Points, in no order, along strands that fork, close into loops and pass close to each other.
Two points are linked if the straight distance between their rows is under 81.3. Some points are linked to none.
nuf: [ 14  18   1  34  26 -11  20   9  18 -23  26  36   4  -1  -3  12  14 -15
 -14   9 -10  12]
zag: [-47  -6 -13  12  -6  16  17  -3  24 -18  -3  33   7  12  -6 -19   4 -12
 -25 -17  11   4]
Nol: [ 61 -10  25 -10  -9  11   7 -34 -17   5   5  -7 -33   8 -13   8  -8   0
  25 -31  10  24]
Rameg: [-58 -33 -18  14 -10  11 -30  -3   2  -6   6  -8   2   2  11 -21  30  47
 -19 -16   4 -21]
Rafi: [  5  17   3   7 -10  15  14 -33 -41  42  -6   0  -1  14   0   0  -8 -30
  24 -24  27 -10]
Bim: [-57   2  -9   9   0  -2  32  23  10 -27  -5  49   5   4 -25  -7 -18 -33
  16 -19  29   9]
bagup: [ 65 -11  28  -2 -21  16   7 -19 -31  20 -23  -9 -12  -3 -27 -15 -33   0
  20 -31   1 -12]
piga: [ 28  14  -5  -4  16  24   3 -36  -6 -22  -2   4  24  13   0  -3   8 -46
 -38   9 -33  35]
Poba: [-35 -21 -30   1 -26   7  18   1  14  26  -1   3  -3 -19   6  -1  15  16
  15   2  50 -50]
Vigim: [-55  -1  17   9  32  21 -11  13  11  10  27 -12  31  24   5  15  13   6
  12  12  14  -8]
zopes: [-25  -5  -5  17  16  -9 -17 -49 -28   0  21  35  -5  10  -3 -24  31  12
 -32 -11  20 -30]
kagi: [ -7 -24   7 -54 -41  21   4  16  31  21 -23   3  -6   0 -18  -6 -18  -7
  30  -1  21 -35]
Kogun: [ -9  -5 -69  19 -16   7   1 -52 -25   5  18  -9   4 -13   5  31  15 -10
 -74  35   8 -12]
raf: [ 46  -2   0  16   2  12   8 -52 -39   2   4 -11 -16  12  14   3   8   3
  16   2  18  25]
Bav: [-18 -30  48   8  -6  31   8  40   9  10  14 -11 -16 -11  -8  10 -21  39
 -25 -23 -35 -12]
mela: [ 12  27  32 -34  23 -41  17   5  20  44 -13 -13   3   3 -20  24  -7 -38
  12   1  13   4]
zoge: [  1   9  31  -8  28 -13   8  23   2  35   0 -23  15  -3 -34   9 -21 -12
  25 -14   0 -20]
kipor: [-11 -16  22  11  15  -5  -8  52  49 -38  28  -3   2  -4 -17  28   9  25
   5  14 -14  29]
koniv: [-10  -1 -31  40 -20   2   7  12 -14   8 -32 -50  28 -25  22   5  -8  27
  -3   0 -15  16]
saka: [-17  -1  -6  52   7   4   3  34 -16 -32  -4  11  15  -2   8 -16 -13  15
  10 -25 -16  19]
mapog: [-64   6   5  -4  13  11  -7 -33  -8  20  14  14  18  15   8   2  16   3
   8   6  22 -16]
rab: [ 21   8  44 -21  -1  13  -3  13 -17   7   5 -10 -37  18 -10  -2 -41 -20
  -9 -58 -37  16]
goda: [-32   3   7  18  12  13 -11 -55 -40  10  35  25  -5   8   1  -1  21  11
  19 -11  22  -4]
gamen: [ -9  13 -24  19 -22   6   9 -31 -34  45  -1  -8  -9 -11  25   9   6   8
  18  -1  24 -23]
Fasog: [ -1  -3  -7 -29  -9  37  12   7  25  13 -21 -41  20  22  10  17 -13 -33
  19  -6  26 -14]
belam: [  0  36  16  -2  28   6   9 -16   5   9  -4  -6   8  30  -5   4   1 -45
 -35 -23 -39  33]
mos: [ -2 -16   6  26 -18  -3   6 -15   2   5  -9 -12  -1 -25  -7  -3   4  39
 -19 -43 -20  18]
siv: [ -7  -9 -31  37   5   4 -22 -17 -18 -33  16  30  -3   9  26 -32  36  14
 -45  -1   0 -20]
pazo: [-11   4  -7  -1 -15  13  -3  49  20   9   4 -19 -14 -10   4   5  -9  19
  37 -24 -34 -15]
Nutu: [ 21  41  -4 -20  24 -35  -5  -3 -29  -5 -14  16   2  13  28   6 -15 -24
  18  51  10  18]
botid: [ 12 -17  23 -37  -4 -38 -28 -14   4  -5   3  32 -31 -15  -5 -12  17  42
  -9   6   3 -19]
tekem: [-31  13   5   8  13  19  10   1  18 -16  -9  21  15  26  -4 -19  -2 -21
 -42 -27 -31  26]
Zitoz: [-14   6 -33  13   0  -9  22 -14   8  -1  -7   4  18  -4   8  10   5 -14
 -46  47  20   1]
defi: [ 21 -21  19 -15  12 -13 -42 -21   8 -29  45  30 -19 -14  -5   0  35  39
  -9  27 -12  -7]
Fomut: [-51   8   5  -9   0 -17  13  51   4 -10  -5  24  -3  -6 -36  -8 -31 -23
  38 -23  -3  -1]
muge: [ 16  -2  26 -23 -10  10 -12 -11 -44 -14   4  15 -14   8 -34  -1 -40 -32
  52 -34  17  -4]
Vimo: [  7  13  28 -34  31 -33  15  -2  36  -7  -1  -1  15   2 -31  27   4 -30
  -1  24   6  23]
Paker: [ 20 -12  12  26   4  13  10  48  59 -27  26   9  -8   3  -4  16  14  14
 -31   5 -25  18]
kufom: [-37 -27  18  23   0  27  -6  25  19   4  15   0   7   8  -3 -14   6  42
 -28 -15  -7  -9]
zuvi: [ 13  20 -23  12  14   8   7  18  16   3   4 -13  19  19  34  25   7 -18
 -31  63  -1   6]
pono: [ 26 -47  -1  -1  15  -9 -32   7  25 -52  33  24  -1 -12 -17  -9  35  17
 -42  33  -9  -9]
gos: [ 21 -14  11 -32 -31  -9   2 -31  12  32 -34  -4 -11 -11  -2 -15   2  10
 -11 -24  13 -13]
Kobol: [-21   2  -7  32   6 -19 -14   1  -8 -25   5   8  10 -10  16  -4  16  27
  -2   7 -10  20]
Ladok: [ 23  16 -24  13  -4  12  11 -64 -40   1  24   5 -21   5   9  24  11 -19
  -4  33   6  30]
Putut: [  2  10 -52  30 -11 -11   3 -58 -43  -5  31  20 -19 -19  10  20  20   0
 -36  31  15  -2]
dutak: [  0   8 -22  25  -7   6  18   2 -11  20 -11 -24  14  -6  30  15  -4  12
   6  15  17  -9]
zaf: [ 14   2   7  19   2  10  11  37  36 -39  31  51 -26   5   5   1  -3   5
 -15 -14 -20   6]
dozi: [ -3  13  -8 -37  -8 -33 -19 -31   3   2  -3  30 -22 -11  17 -12  32   5
   2  22  -5  -3]
Defu: [ 10  -6  26 -33  -2  31 -20  41  21   6  13 -36 -15  13   5  12 -27   6
  19 -24 -28 -13]
komag: [-24 -15 -39   4 -15 -17  22   4  27   1  -8   3  -5 -14  10  -4  23   9
 -23  24  39 -17]
Gatuv: [ 13  19  21 -14  53 -10  -4  22  31 -27  29 -13  17  23 -13  22   2 -44
 -11  19 -12  23]
doku: [ -4  29 -30 -19 -10 -28 -25 -42 -42  10   1  23 -26   2  43  -9  21  11
   6  42  -2   5]
lavun: [ 10  -1 -17 -12 -20  -2  -4  54  25  -3 -18 -11  -8 -14  28 -11   2  27
  37  12 -15  -2]
lol: [  6  -3  -4 -20 -10 -21 -21   6   6   3 -31 -18   5 -11  30 -19   9  33
  12  10 -15  10]
tevav: [  2  -2 -21  42 -14 -19   2 -23 -13   6 -28 -35   8 -22  22  -7  17  34
 -42 -14 -18  25]
zata: [  3   7  38 -20  22 -20  -5   8 -21  11  14  14  -1   1 -37  10 -28 -19
  47 -13  23 -15]
lik: [ 40 -13  19 -13 -33  10   6  -6  -2  29 -31 -17  -1 -19 -39 -15 -24  16
  22  -2  -1 -53]
Volik: [ 19  29   2 -10  28 -28   5 -10 -13 -17 -31   1  30   9   9  -2  -8 -24
 -21  46  -9  36]
siko: [ 24  11  19 -15   3 -15  -8  -3 -15  29 -29 -27   4  -4   5  -9  -4  14
  21 -13 -27  19]
virid: [-24  -4 -14  61  11  17  -2  52  10 -43  16 -28  16   7  14  21  -3   0
   7 -12 -10  31]
Monu: [ 14  33 -11  26  38 -11   9  30   9 -26  25  -2  12  17  18  23   3 -37
 -16  35  -8  17]
zaguf: [  5  11 -10 -24  -8  30 -12  -1  -9   1  -1 -36  -2  12  20  17 -14 -21
  44 -15   8  -2]
zas: [-50 -41 -15 -12 -26  11 -15  -9  10   5   9  -1 -15 -12  -5  -6  17  44
   3 -18  30 -47]
gote: [ 21 -23  20 -23 -21 -16  -7 -44 -15  31 -31 -32  -4 -23 -21  -6   4  27
   8 -22  -3  17]
Vos: [ 33   6 -21  -5  18  11   2 -27  -9 -10  23  21  22  -7  10   6  17 -43
 -34  46 -18   9]
Per: [ -8 -26  13 -32  11   5   2  13  57  15   1   4   7  13 -13 -15  26  13
 -34  33  27 -16]
Guvu: [  0 -22  26  -7 -33  21  11   0  10  17  -1 -13 -26 -29 -18  18 -19  35
  -5 -44 -30  -2]
lolev: [ 25  15   3  -2 -13  27  -9 -18 -62   9  -8   3  -9  21  -9 -27 -28 -34
  53 -29  12 -20]
Lorad: [  7   4   3 -11   5  39 -37  18  -4 -11  21 -61  -4  20  26  13  -9  -2
  32 -31 -26  11]
sarul: [ -7 -26   0 -37  -9  12  -1  30  38  18 -14 -11   8   3   2 -17   7  20
  19  29  32 -24]
Netez: [ 24  35 -17 -23 -10 -23  -5 -26 -40  19  -4  22 -24   8  39   8  -5 -13
  38  41  26   5]
Mipaz: [ 32   9  17   5  22 -43  17   3  -7  -8 -33  12  20  -7  -3 -14 -14  -3
   0  10   9  22]
reg: [ 24  17  12   8  -4 -39  16  27 -18   1 -27  12 -10 -25 -31 -12 -33  -7
  30 -33 -24  12]
suge: [-17  30   2   0   1 -37   6  38 -16   7 -18 -12  -3 -17 -43  -8 -38 -37
  37 -33 -27  -7]
Bofu: [-53 -12   3  23  14  19  -2  53  29 -15  23 -23  16   6 -10  22   3   9
  16  -3  -1  14]
fevuz: [ 63 -10  21   8   4 -40  21  19  -7  -9 -28  18   2 -29 -23 -15 -30  14
  18 -10  12   5]
dozeg: [ -2 -16  -5 -52 -38  12   4 -17  32  18 -43   2  -1  12  10 -19   0 -17
  -9  -8  28 -18]
Ful: [  8   5  -3   6  -6  34   1  26 -10   0 -13 -25   9  13 -21 -19 -37 -19
  29 -19  -8 -41]
nelud: [-23   5 -39  35  -9 -20   5  -8  -5 -16 -18  -1  10 -10  22  -9  17   9
 -50  18  -8  15]
zonup: [  9 -17 -18  -5  15  10 -13  -2  22 -27  24  29  15   4   7 -14  31 -15
 -32  42  -6 -10]

A fork is a point with three links, a tip a point with one. Leave the first point through the second and follow the links. Name the first fork or tip that comes.
kagi; dozeg -> Fasog
gamen; Rafi -> Monu
Zitoz; komag -> tevav
tevav; mos -> Zitoz
Fasog; zaguf -> Per

How many points has the smallest loop of links through each point below? Write none if it is on no loop.
zoge -> 16
reg -> 20
Guvu -> 11
kipor -> 12

A tip is a point with one link. Name the tips that can be reached along the links from each point below, in the order of the rows.
Kobol -> siv
kagi -> Fasog, Per
Putut -> Kogun, lik
